Points, in no order, along strands that fork, close into loops and pass close to each other.
In the rows, zero is written as 128.
Points whose rows are less than 109 apart are linked; no others are. Some points are linked to none.
<2120>: [152  89 117 116 123  56 154 117  87 107 111  79 163 108 147 167  95 111
  80  72 140 141  85 158  87 117]
<989>: [123 152 131 122 169 130 135 144 121 145 101 120  98 113  66  97 122  99
 148 152 171 146 129 119 134 142]
<942>: [155 129 133  99 137 141  94 105 146 149 117 128 102 130 118 108 175  93
 126 123 103 135 103 167 192  83]
<1982>: [128 109 194  53 143 155 103 118 165 163 113 166 123 129 101 119 176 134
 150 190 161 124 203 142 107  99]
<1408>: [165  89 152 127  89 139 145  95 134 145 162 138 129  85 188 182 142 121
 117  77 118  89  87 179  82  93]
<466>: [137  73 151 120 102 100 121  92 101 113  63 140 120 113 102 178  88  98
  55 132 147 125  63 126 106 129]
<22>: [177 106 164 106 116 127 139  91 141 145 136 120 143 130 164 135 121 115
 117 143 153 107  79 172  99 127]
<1591>: [ 66 113 178  68 151 116 114  94 152 145 111 121 131 126  88 116 169 129
 106 184 148 150 161 143 115  97]
<1235>: [155 131 101 131 103 167  78 114 119 110 147 162 102 166 157 149 140 162
 162 138  86  96  86 126 149 133]
<600>: [ 92  86 154 120 111 153 100 111 161 162  88 158 139 136 112 102 191 119
 115 112  97 105 168 124 157  97]
<2111>: [ 93  77 188 137 101  74 155 114 122 110 103 132 174 120 133 131  89 124
  63 113 136 144 106 131  94 154]
<1158>: [ 95 126 136 112 122 172  84 123 161 128 114 177  88 137  69 103 186 129
 161 153 136 127 191  96 174 118]
<479>: [109 158  58 153 112 132 136 115 114  34 128 112 106 137 160 184 138 138
 124 101 114 137  84 134 172 164]
<1974>: [177 112  78 117 144  59 164 132  83 112  91  70 137 111 111 146  98 139
  86  82 151 149  96 110  72 106]
<3>: [142 155 140 139 100 177 143 120 144  94 161 112 123 134 179 129 168  92
 115  94 129 123 158 150 167 154]
<564>: [135 102 157 145 110 105 176 112 125 155 150 105 145  91 156 146 118 113
  83  88 125 121 114 137  79 114]
<1030>: [125 156 123 118 114 115 128 134 104 122 108 113  98 144  95 122  72  54
 134 165 199 143 121 132  96 166]
<462>: [ 83  99 145 152 104 153 116 107 133 146 109 153 134 140 139 133 151 121
  93  96  83 103 140 113 142 113]
<246>: [133 122 141  78 168 152  90 157 150 166 113 183  91 132  96 136 141 176
 189 195 163 119 152 120 109 117]
<1028>: [115 109 125 123 127 112  78 121 143 161 107 145 122 129 115 115 104  90
 107 166 134 139  51 166 165  94]
<1837>: [ 99 146 133 106 129 110 139 144  93 102  97 102 110 138  78 117 107 125
  90 148 168 169 126  99 102 163]
<1443>: [172 176  93 161 141 135 169 140 116 124 168  84 121 114 139 106 121 136
 175 104 141 116 147 116  89 144]
<383>: [133  78 173 105  74 153 106 119 176 164 120 169 148 129 139  83 201 141
 117 119  88 105 176 137 129  89]
<2225>: [105 150 149  97 100 125 122 105 106  76 148  78 142 153 155 118 125  74
  96 133 143 157 121 171 129 160]
<222>: [ 79  97 134 160 110 145 111 123 112 124  91 138 132 146 131 147 117 122
  68 101 100 119 113  99 147 148]
<21>: [120 131 126 178 123 192 116 138 146 134 125 172 105 149 128 120 138 142
 140 120 117 101 143  88 157 158]
<2080>: [152 193 123 116  99 145 128  88 120  64 154 119  92 139 124 134 183  90
 158 124  92 144 186 137 195 129]
<534>: [158 102 149 130 117  82 173 106 110 126 130  84 160 102 167 156 103  89
 102  78 157 118 105 172  72 132]
<763>: [136 100 108 153 158  98 109 114 103 163 127 136 163 164 147 155  72 138
 151 140 138  92  98 116 114 115]
<801>: [124  60 153 149 119 114 122  82 107 138  63 147 136 105 104 171 104 126
  60 117 119  98  86 107 102 111]
<296>: [136 197  99 102 123 128 105 114 106  75 167  91 113 151 133 104 127  71
 183 158 128 163 132 178 165 130]
<1814>: [108 140  69 136 183  85 144 152  91 120  80 108 108 113  46 132  87 142
 168 127 160 144 128  87  98 149]
<434>: [103  70 199 165 108  84 148 107 137 130 104 143 165  64 178 136 109 102
 100  52 106 127  90 169 106 116]
<181>: [139 121 166  71 154 178  86 149 160 121 140 166 103 112  87 125 188 182
 197 177 159 140 234 104 112 121]
<464>: [196 146 142  96 138 129 121 169 104 167 162 140 137 146 179 131 125 175
 176 144 108 110 158 124  60 134]
<1508>: [144 113 170 114 167  86 154 122 129 192 124 115 184 130 159 111 102 115
 150 130 131 120 129 175 104 105]
<497>: [ 68 105 158 163 113 126 142 139 166 166 170 138 185 138 165 104 130 159
 100 131 108 119 156 100 110 127]
<2006>: [127 111 150 133 150 129 163 136 115 165  93 110 126  91 104 132 147 124
  70  78 123 138 127 125 129 114]
<794>: [126 150  91 123 112  94 122 170 105 103  95 107 101 118  93 110  60  70
 111 145 190 175  88 136 125 154]
<1778>: [122 153  95 148 100 135 167 154 127  95 193  76 152 119 211 161 129 101
 114  67 143 114 138 156 119 142]
<1517>: [167  74 114 171 145 110 157 118  82 148  94 122 134  85 130 194  84 115
  80  77 150  92 112 106  91 112]
<375>: [183 111 155 119 111 156 124 167 154 183 169 153 147 112 195 115 160 126
 144  74  79 109 164 151 148  86]
<884>: [124 195  76 132 115 114 171 124 117  41 117  96  91 117 120 136 154 140
 125 105  78 185 135 127 179 160]
<1895>: [139 110 181 105 171  87 162 132 160 183 101 144 183 139 137 133  77 131
 152 178 167 102 136 161  90 119]
<611>: [140 163 120 140 108 137 178 145 129 120 190  63 147 101 182 118 132 103
  97  87 134 135 146 144 105 125]
<704>: [ 97  70 166 170  90 124 135 112 144 172 128 172 161 100 171 141 112 140
 117  96  85  86 118 126  84  95]
<738>: [153 151  94 124 100 182  85 119 132  81 145 169  81 164 167 162 145 127
 186 122  99 107 104 151 180 148]
<1214>: [157 124  79 189 134 155 128 141  97 147 154 130 133 124 175 180 102 146
 150  78 109  80 115 106 129 117]
<1614>: [ 69 129 131 139 147 144 113 142 119 144 103 148 111 156  98 120 113  95
 125 130 138 134 153 102 166 148]
<1215>: [118 125 146 114 115 109 176 156  94 138 106 103 131 108 111 132 129 149
  50  67 117 169 138 111  99 121]
<1379>: [ 69 111 177  74 130  80 118  75 118 146 114 114 143 134 105 114 136 109
  96 154 105 154 121 165 118 103]
<1243>: [112 150  55 156 166  87 154 162  90  94  91  99 121 127  74 121  84 150
 160  97 123 159 122  88 125 165]
<1003>: [181  62 156 157 135  67 168  97 148 141 115 152 179 121 156 161  70 135
 113 157 153  82  99 138  82 118]
<1568>: [169 151  89 139 143 148 117 119  98 129 139 128  95 149 137 145 117 117
 194 114 126 106  96 145 145 135]
<1161>: [122 127 195  76 145 146 122  99 152 159 120 132 130 111  92 101 182 107
 121 167 152 141 184 146 124  96]
<1497>: [ 83 113 153  96 127  82 123  83 120 140 109 121 140 152 103 139 102 116
  94 189 141 136  99 139  94 122]
<604>: [121 167 111 127 108 150 126  88 137  81 152 149  69 120  52 109 165 143
 178 160  91 144 132 122 158 149]
<1852>: [181 145  67 140 140  82 152 144 116  88  98  57 133 122 126 113  85  98
 134  79 178 137 115 108  67 162]
<161>: [159 144  96 162 145 177 111 137 156 125 105 165  83 104  87 108 136 134
 169 135 108 122  76 127 195 132]
<17>: [190 128 130 108 163 101 142 119 109 186 131 106 153 142 161 138 101 129
 173 124 143 100 110 161  91  99]
<981>: [133 100 105 160 166 100 145 128  77 153  81 114 133 109 101 164 100 131
  96  99 137 113 110  97 101 119]
<2>: [133  71 101 156  92  94 180 166 118 102 166 103 166  53 178 189  91 106
  74  43 150 117  91 141  95 117]
<1475>: [ 79 102 191 118  92 102 121  79 139 116 143 121 161 137 166 107 138 104
  99 108  95 135 123 167 126 132]
<2102>: [ 50  66 182 111 108 135 128 120 198 163 135 165 168 117 146 105 171 184
 128 157 118 111 209 122  82  92]
<755>: [132 153 131  99 132 123 137 127  80 120 100  88  94 138 113 137 119  56
 125  91 151 150 133 154 131 148]
<490>: [ 86 182 107 115 132 111  90 140 140 115 157 130 101 130  76  75 126 107
 155 201 132 176 131 147 173 114]
<1604>: [ 91 120 130 107 109 110 126 118 104 100 104 106 136 135 154 154 145 108
  71  56  64 161 120 163 173 116]
<1026>: [ 95  69 158 159 120 123 117 106 159 149  99 161 168 143 125 130 103 147
  81 167 143  98  94 101 106 138]
<25>: [102 131 154 106  87 122 127  83 130 114 164 100 141 133 162 124 178 102
  85 100  75 140 158 161 139 100]
<1649>: [137  93 135 136  81 166 119  89 139 118 130 140 121 111 176 173 166 112
  90  74 109  87  84 160 117 119]
<1797>: [179  82 126 147 146  63 167 114 137 129 107 109 174 136 139 138  65 111
 109 166 185 104 101 122  87 140]
<1765>: [ 77 139 115 149 132 140 123 110 144 112 147 127 112 138  96 103 174 187
 111 157 103 132 137  79 136 133]
<703>: [110 158  64 164 149 104 133 132  98  99 139 107 117 152  95 119  80 132
 187 132 130 131 120 100 126 172]
<1970>: [122 126 150 138  90 136 154 103 118 153 180 122 137 129 171 144 139 120
 110 103 111 106 145 131  87 116]
<601>: [180 110 109 106 140 133  89 134 128 130 150 131 149 147 187 146 112 123
 162 121 136 108  58 184 147 124]
<81>: [ 71 118 137 136 171 120 161 151 147 177 157 110 158 110 130 125 140 180
 111 136 147 128 180  92  91 112]
<1642>: [173 123  95 149 152 111 128 146 128 143 114 142 117 132  95 116  64 122
 187 179 192 115  95 116 107 144]
<527>: [ 60 132 115 145 124 130 154 149 124 158 144 125 114 105 110 147 165 153
  87  85  79 130 185  79 124  86]
<980>: [107  76 158 156  85  92 169 141 136 110 154 121 161  49 189 164  99 103
  85  42 125 129  89 164  96 117]
<2177>: [ 74 112 175 127  92 112 183 146 118 146 138 118 141  91 121 132 129 136
  50  96 116 151 165  96  80 123]
<1990>: [ 87  76 142 138 154 133 105 125 148 190 108 171 160 137 137 139 130 183
 132 141 104  91 134 111 108  94]
<437>: [114 174 150 118 150 128 163 130 120 123 187  73 161  96 113  90 173 137
 102 151 131 161 196 119  94 106]
<1961>: [105 116 106 142 132 127  95 101 122 125 112 138 109 143  88 132 126 145
 104 164 124 122  72  99 134 122]
<2061>: [135  99 149 134 134 174 106 149 161 170 117 189 125 144 125 119 149 195
 141 162 139  91 139  82 103 143]
<592>: [151 130 172  66 138 129  99 156 139 164 133 164 148 163 145 116 101 152
 162 217 150 126 145 145  94 137]
<473>: [197 159 143  73 102 154  60 153 137 126 143 171  81 135 127 100 150  98
 184 160 114 148 135 163 180 119]
<1472>: [140 125 102 147 104 148 104 103 138 119 175 125 138 156 179 147 142 173
 117 127  98 100  78 128 125 116]
<477>: [107 135  99 161 126 139 123 108 134 101 137 119 117 142 114 119 143 158
 102 138  99 132  85  98 154 140]
<1383>: [111 109 153 125 153 146 136 134 154 164 137 159 141 144 134 142 132 192
 142 178 159  99 159  94  77 134]
<1354>: [116 136 156 115 105 130 127 109 108 159 196 131 152 155 177 129 134 144
 144 131  91 113 176 133  89 110]
<1906>: [124 178 105 133 106 152 125  91 125  90 178 138  90 147 108 119 173 172
 170 145  80 124 164 103 142 134]
<1280>: [124 102 100 176 117 120 142 141 112 123 130 104 153  81 155 165 116 150
  56  65  84 124  86 114 130 102]
<435>: [125 153 137 132 123 156 103 132 156 117 154 139 123 151 119  74 140 130
 141 173 132 139 118 121 163 150]
<510>: [135 159  79 151 172 106 137 144  99 142 122 102 133 153 114 117  82 118
 201 114 154 118 139 108 117 152]
<1479>: [142 195  88 127 123 123 162 100 115  65 146  83  87 117 131 137 177 117
 146 105  88 157 152 143 169 129]
<1062>: [119 118  77 175 149 104 106 123  85 119 126 129 131 158 117 157  67 132
 155 136 140 103  97  89 129 143]
<141>: [152 109 189 102 103 147 126 126 167 167 161 147 163 116 168  84 168 149
 115 135  94 119 157 144 107  95]
<1341>: [111 181  95 117 121 116 102 121 130  95 144 113  84 130 107  96 127  87
 145 162 119 174  99 166 190 122]
<1925>: [ 65 112 139 161 145  95 149 149 127 143 142 106 182 143 142 114 104 157
  82 119 122 141 137  92 123 148]
<1995>: [135 108  71 170 109 103 166 162 112 101 170  84 154  82 175 182 108 137
  70  64 123 123  80 118 114 107]
<626>: [ 62 139 113 130 153 121 130 132 129  89 122 118  95 119  49 113 155 182
 124 156 141 162 130  84 131 157]
<1074>: [130 176 104  98 122 127 143 129  85  82  89  97  71 128 105 144 137  79
 124  85 122 170 128 149 172 146]
<2172>: [128 120 134  99 126 167  64 165 173 152 104 200  91 131  72  92 170 134
 180 161 132 126 173 114 184 107]
<1823>: [121 129 118 167 155 140 137 129 132 134 123 143 114 130  86 125 116 162
 149 157 162 111 117  78 109 164]
<2062>: [127 159 157 134 123 139 156 139 137 133 180  85 158 116 153  87 158 118
 100 122 114 147 175 133 139 120]
<511>: [ 73 131 139 138 121 102 153 155  94 127 132 100 164 159 148 122 102 121
  82  87 111 157 162 114 133 159]
<1337>: [114 102  94 144 190  78 145 148  89 139  69 116 135 115  64 161  83 160
 115 131 166 129 122  77  94 125]
<676>: [149 110 135 164 103 198  98 131 140 129 120 166 115 155 157 138 118 115
 134 116 144  94 100 115 157 164]
<1669>: [ 95 107 127 149 110  94 144 134  97 112 141  98 163 141 167 152  86 114
  78  73 113 138 121 135 120 148]
<1186>: [102 148  93 130 105 116 111 139 112  77 104 124  82 126  71 120 108 124
  95 148 131 175  61 120 155 147]
<2056>: [106  83 173 146 102 116 137  96 147 139 133 136 151  83 186 141 143 100
 112  51  85 118 103 186 129  97]
<546>: [171 165 163 108 130 165 109 131 129 130 146 143 119 136 113  96 169 102
 170 130 130 133 199 132 179 124]
<1147>: [144 131 155 121 113 176  86 163 179 132 148 169 140 158 142  63 155 159
 140 175 121 125 148 107 164 150]
<1285>: [143 149  38 147 123  93 109 122 117  54 138  93 105 128 115 136  86 105
 167 138 154 134  49 146 136 159]
<1080>: [127 159  88 153 139 121 149 128 132 103 139  94 119 118 126 115 157 159
  94 108  88 156 103 113 170 126]
<875>: [181  88 184 120  99 121 155  91 162 155 140 145 150  97 185 141 134 140
 118 115 115  96  79 178  78  99]
<1336>: [129 136 151  98 143 159  73 167 164 113 156 169 131 132 101  95 183 185
 194 167 128 140 230  94 162 132]
<753>: [141 113 120 189 133 177 123 131 143 143 125 168 117 130 111 125 131 183
 134 141 138  92 109  72 125 156]
<1757>: [164 102 187  92  83 136 100 109 145 139 134 178 142 171 172 135  98 129
 136 182 139 102 101 158  85 154]
<1963>: [122 184 129 114 123 131 129 113 104  81 161  72 135 152 139  99 138  93
 127 148 128 160 146 152 144 144]
<826>: [113  70 141 147 110 114 134 110 114 134  88 127 148  80 125 154 124 142
  38  77  79 126  84 120 113  95]
<993>: [110 125 119 103 109 133 114 132  94  87  77 115 115 134 133 160 131  99
  67  74 101 162  85 156 181 127]
<2129>: [107 159  86 128 139 103 124 157  96  85  91 109 116 137  87 123 105 147
 106 119 102 183  85 114 176 140]
<94>: [108 102 176  59 137 155  98 144 163 174  95 194 103 148 109 148 124 137
 163 205 171 115 174 136  94 118]
<1301>: [132 100  95 115 123 118 111 158  77  70  71 114 144 123 140 185  86 113
  72  59 136 152  69 154 172 134]
<2097>: [109 171  90 160 112 143 135 103 130  96 152 147  89 139 122 138 183 154
 151 108  58 125 177  91 170 114]
<1465>: [196 137  84 150 134 148 121 135  99 132 156 132 116 142 167 161 111 154
 187 106 129  89  99 123 105 139]
<2064>: [121 172 146  72 142 143  90 117 109 118 160 136 120 139  91 102 137 115
 189 219 160 153 186 143 107 112]
<1454>: [152 146 103 103 122 127  88 119 137 115 156 110 121 148 154 122 122  95
 147 156 146 139  54 193 161 120]
<433>: [130 182  92 118 143 105 157 138 111  77 115  81 108 110  83  97 150 156
 114 114  93 189 121 124 162 138]
<1562>: [109 144 126 114 101 127 136 107 127  96 131 107 116 125 167 152 179  89
  83  65  72 146 158 161 184 105]
<153>: [109 158  68 163 117 148 163 149 128  47 111 124 108 110 180 188 154 138
  94  71  93 152 114 117 189 156]
<1802>: [159 117 199  80 148 128 140 135 153 181 115 153 167 141 152 116 109 142
 148 183 154 112 159 156  86 128]
<1652>: [ 78 151 143 109 117 147  78 128 167 108 155 151 121 150  92  70 150 129
 137 210 136 153 154 118 170 125]
<74>: [ 73 117 131 109 119  99  92  97 122 143 121 153 117 170 103 150  87 114
 126 206 153 121 105 121 103 120]
<2147>: [101 157  85 172 113 144 133 119 151 103 125 139 116 137 166 141 173 138
 116  99  52 127 160 100 205 102]
<474>: [139 149 116 147 155 159 132 153 165 133 115 164  93  95  61  82 141 128
 180 146 130 142 112 129 200 149]
<1359>: [125 105 184 127 127 152 134 111 169 166 133 140 151 127 135  98 154 145
 100 151 137 114 136 125 110 125]
<1385>: [ 80 154 105 135 134 146 134 115 147  88 149 139  89 113  41 100 143 164
 174 178 123 150 135 107 142 165]
<1575>: [132  83 162 133 130  72 164 127 126 128  89 114 164 129 113 134  74 107
  69 146 177 136 107 123  92 158]
<38>: [123 102 105 174 113 153 120 125 116 161 151 143 142 109 184 181 121 137
 118  68  66  80 114 124 130  75]
<1138>: [179 144  87 146 140 114 172 141 111 166 160  76 140 107 168 134 104 115
 156  85 151 101 139 123  65 106]
<1104>: [102 173 136  99 158 114 151 124 102 109 142  67 152 125  98  92 140 132
 120 169 158 163 171 121  76 140]
<567>: [ 82 158  91 138 121 131 106 111 129  87 110 131 104 160 131 134 154 117
 123 130  64 152 126 117 219 122]
<368>: [ 98 148 130 130 157 139 125 149 135 129  91 136  95 125  74 109 154 103
 127 117 120 152 166 106 199 130]
<1996>: [175 115 108 151 147  81 159 113 128 140 140  83 162 125 146 124  97 139
 113 137 166 109  92 117  83 123]
<2214>: [160 105 162 125  92 174  89 134 139 138 141 172 119 172 169 135 113 130
 136 143 140  92 110 124 116 168]
<1667>: [117 113 153  93 112 152  65 151 168 139 143 173 149 168 133  79 173 166
 155 172 109 124 193 105 158 126]
<198>: [113 161 116  79 102  95 128 160  80  84  95  96 109 140  76 101  85 106
  92 141 169 206 104 130 111 150]
<276>: [162 118 133 143 134 162 122 143 140 161 146 134 143 134 185 135 137 120
 136  79 112 100 123 153 157 118]
<275>: [187 130 127 141 132 179  99 144 150 148 108 169  81 116 105 111 132 127
 161 146 143 113  70 130 159 133]
<851>: [ 53  88 166 117 159 139 142 134 188 163 145 132 168 115 138 124 159 191
 118 157 156 130 201 112  91 102]
<1356>: [115  71 137 151 137 109  96 111 139 153 111 167 171 156 134 146  72 144
 122 178 138  94  75 118 125 123]
<1883>: [ 95 180 120 108 132 116 140 133 101  74 128  86 116 121  57  90 114 122
 128 178 170 180 141 110  90 173]
<2072>: [139 139 128 103 142 106 110 116 138 141 132  91 138 134 127  97 119  86
 114 154 143 153  67 178 159 108]
<927>: [167 142 160  96 113 139 139 156 117 176 201 132 154 127 186 120 139 153
 145 135  97 120 182 133  73  92]
<2067>: [153 142 131  93  99 161  75 111 153 125 126 160  83 143 105  98 173 102
 150 149 103 127 134 140 193  99]
<282>: [ 87 122 118 163 147 144 144 138 110 179 144 142 118 121 125 158 141 153
 125  96  98  94 171  84 110  92]
<1926>: [166 134  84 171 157  86 181 157 126 138 131  70 155  94 116 109 106 154
 101 105 157 132 105  88  86 127]
<256>: [147  90 173 103 125 121  97 146 154 177 132 178 174 163 179 117 110 181
 147 164 101 103 119 134 100 127]
<691>: [132 158 110  98 177 116 137 130 128 153 107 126  85 103  58 108 119 121
 194 182 183 144 132 138 101 122]
<60>: [115 117 136  90 133 142  58 162 171 173 117 190 118 142 102  81 142 121
 160 182 130 135 137 140 179  84]
<972>: [111  89 153 104 123 140  77 122 168 175  93 175 140 143 121  95 129 107
 126 171 119 118  95 155 158  92]
<1132>: [156 176 124 109  93 166  92 135 128 101 155 176  64 137 105 109 122  82
 202 159 123 143 150 158 175 150]
<1318>: [120 128 114  84 175  55 149 136 102 151  69  87 137 126  72 134  92 115
 113 157 175 157 116 133  84 107]
<2020>: [146  79 171 152 127  85 168 116 159 162 132 169 189 134 161 160  72 172
 123 169 148  77 125 122  65 118]
<1373>: [187 195 107 141 138 165 161 133 122  96 169  97 119 108 134  92 141 115
 195 111 129 135 176 143 132 155]
<1152>: [170 140 185  49 138 150  78 164 145 127 146 160 143 143 134 101 158 171
 154 232 132 147 176 131  87 133]
<932>: [ 46  75 193 142 124  87 146 120 138 151  90 153 174 121 126 129 104 137
  84 121 122 135 148 118  94 145]
<2126>: [154 140  87 158 152 140 134 125 102 123 102 119  87 114  90 141 108 106
 161 100 135 121  93 122 144 146]
<1066>: [ 87 118 127 145 159 158  88 146 126 171  97 177 112 152 104 130 100 112
 161 148 145 108 130 105 162 126]
<2094>: [151 130  83 133 123  97 109 106 107  99 129 101 107 147 119 143  83  98
 138 152 171 125  60 138 113 141]
<259>: [136 159  65 153 126 114 155 149 112  66 140  68 142 130 181 160 112  97
 128  59 163 121 123 143 126 169]
<1094>: [158 144 124 105 180 143 125 148 135 164 122 155  92 111  74 108 131 154
 217 167 162 127 141 126 117 133]
<1444>: [139 156 158 102 138 145 130 104 135 126 129 102 106 108  85  93 189 105
 108 140 133 147 166 131 150 106]
<850>: [164 161 147 121 150 160 136 130 104 152 139 126 106 139 130 118 148  87
 171  92 134 118 196 134 158 132]
<68>: [165 158  98 136 154  94 176 142 116 112 112  63 134 101  96  91 114 133
 119 113 167 151 124 102  68 150]
<582>: [132 188 109 104 125 120 100 101 121  94 152 127 106 153 113 117 166  95
 176 140  85 153 174 143 216 107]
<69>: [151 140 150 105 110 140 129  91 127 107 147  90 124 136 146 125 125  79
 107 140 168 133  96 168 111 156]
<2105>: [ 63  99 120 155 177 131 116 136 113 178 102 141 150 129 111 150 122 160
 118 112 110 103 147  93 135 107]
<1928>: [ 90  75 184 121 119 138 124 104 184 160  88 172 149 136 113 116 139 150
  97 179 146 102 118 122 101 124]
<584>: [165 104 164  84  68 167  71 112 165 133 120 166 120 152 141  92 192 113
 128 133  94 115 151 152 164 105]
<2185>: [137 144 129 160 140 148 174 124 122 135 120 117 103 105  87 122 139 153
 115 125 156 114 130  86  92 162]
<830>: [157 107 120 153 145 124 131 139 131 151 149 112 169 131 191 143 103 125
 134  89 131 105  88 161 135 123]
<633>: [139 153  95 163 135 151 147 133 103 159 158 135  98 124 142 158 145 148
 157  83  83  97 154 106 131  98]
<1864>: [166 102 117  94 153  46 160 138  96 121  63  89 151 125  85 135  82 133
  79 127 168 161  98 120  80 112]
<1251>: [113 156  72 164 101 165 156 139 154  78 161 131 113 108 209 187 173 130
 110  75  92 115 131 131 176 124]
<457>: [126 176 118 140 113 158 131 141 130  91 136 157  84 127  92 104 117  81
 199 139 130 148 169 133 194 181]
<1449>: [175 157 141 103 128 152 128 101 134 123 137 101  95 115 118 106 183 101
 124 126 125 137 121 158 165 117]
<857>: [190 166 111 112 144 142 114 165  97 144 163 142 112 149 148 121 124 167
 218 130 107 118 158 121  95 159]
<131>: [112 160 128 120 128 136 136 143 112  97  85 120  88 134 101 128 156  84
 105  92 102 168 161 124 210 135]
<1617>: [113 151  88 177  91 157 149 140 149 109 191 118 128 125 196 149 143 146
 106  95  89 115 132 107 148 118]
<1947>: [159 133 129 146 163 156 140 122 121 156  97 123  96 109  96 127 150 117
 120  97 128 115 109 121 151 120]
<650>: [168 144 101 126 172 106 128 145 107 170 134 108 153 160 154 118  82 116
 194 123 156 111 136 140 109 133]
<1626>: [141  87 177 128  91 142 129 129 156 173 157 165 151  93 198 123 152 114
 140  65  73 104 135 175 126  79]
<1077>: [135 134 138 102 194 117 145 123 117 197 108 121 121 125 101 138 137 145
 159 143 151 110 148 132 108  93]
<1560>: [136 144  70 180 115 140 137 129 145  83 175 100 141 130 184 155 143 167
 108 107 109 116  73 126 152 136]
<1051>: [134 109  99 138 111 114 148 165  80  89 100 101 156 120 157 173  94 129
  64  37 133 153 105 131 134 142]
<1135>: [ 81 103 115 170  91 144 117 120 137 138 139 144 153 134 190 150 139 121
 102  72  54 100 135 133 156  97]
<1192>: [ 94  78 183  75 101 132  92 144 185 154 139 179 176 136 160 102 178 192
 152 164 101 118 218 128  88  96]
<2087>: [180 185 132 116 150 154 138 140 128 107 162 120 121 112 102  80 163 126
 201 140 124 144 199 137 157 133]
<1429>: [ 66 101 179 143 125 121 165 139 138 142  99 130 147 119 108 136 125 148
  58 124 155 138 157  92  82 155]
<163>: [187 118 131 131 158 163 122 119 122 176 100 149  98 118 112 135 126 124
 153 132 151  99  80 135 136 111]
<1868>: [161 122  54 143 129  84 138 144 100  57 113  68 150 135 156 151  80  92
 121  62 181 125 110 119  87 168]
<385>: [129 167  33 147 118 104 142 132 122  16 129  93 119 126 145 162 116 122
 161  98 139 141  77 148 147 181]
<2165>: [128 157 112 169 119 178 135 134 138  95 121 162  86 142 121 127 133 104
 167 114 110 125 149 104 202 175]
<2058>: [135 163 111 139 144 145 137 157 151 131 122 146  83  82  45  74 110  97
 174 162 158 163 123 142 163 155]
<1345>: [148  87 111 123  97 101 109 111  89  73  91 118 113 126 108 175  85  95
  65 126 169 139  51 132 116 145]
<208>: [128 101 187  39 130 134  68 157 166 138 142 164 159 144 149 116 177 197
 149 206 108 136 204 124  83 112]
<735>: [132 105 148 138 145 109 159 122 140 157 124 148 160 158 133 157  87 161
 133 180 182  85 144  98  70 142]
<2074>: [140 156 147 108 143 135 152 109  83 157 115  98 104 131 115 127 133  67
 139  97 147 125 174 142 115 133]
<777>: [126 125 151 120 144 115 144 124 122 155 105 125 132 149 109 134  82 100
 134 181 197 110 133 117  87 157]
<2044>: [128 119  85 161 121 125 105 117 102  73  93 133  87 113  70 147  99 146
  95 147 129 138  49  92 145 147]

How many points has the smallest loop of links through each point below? Write - if it is on no loop.
<1797> -> 21
<462> -> 27
<477> -> 7
<2102> -> -

A piece is two or more points that can be reached from each other along the links. Count, over all rows, the pieces, the separate loops (a circle has one, a figure eight two, a Y none), the forks (points with three links) and the tips (points with one).
pieces -> 8
loops -> 4
forks -> 14
tips -> 22
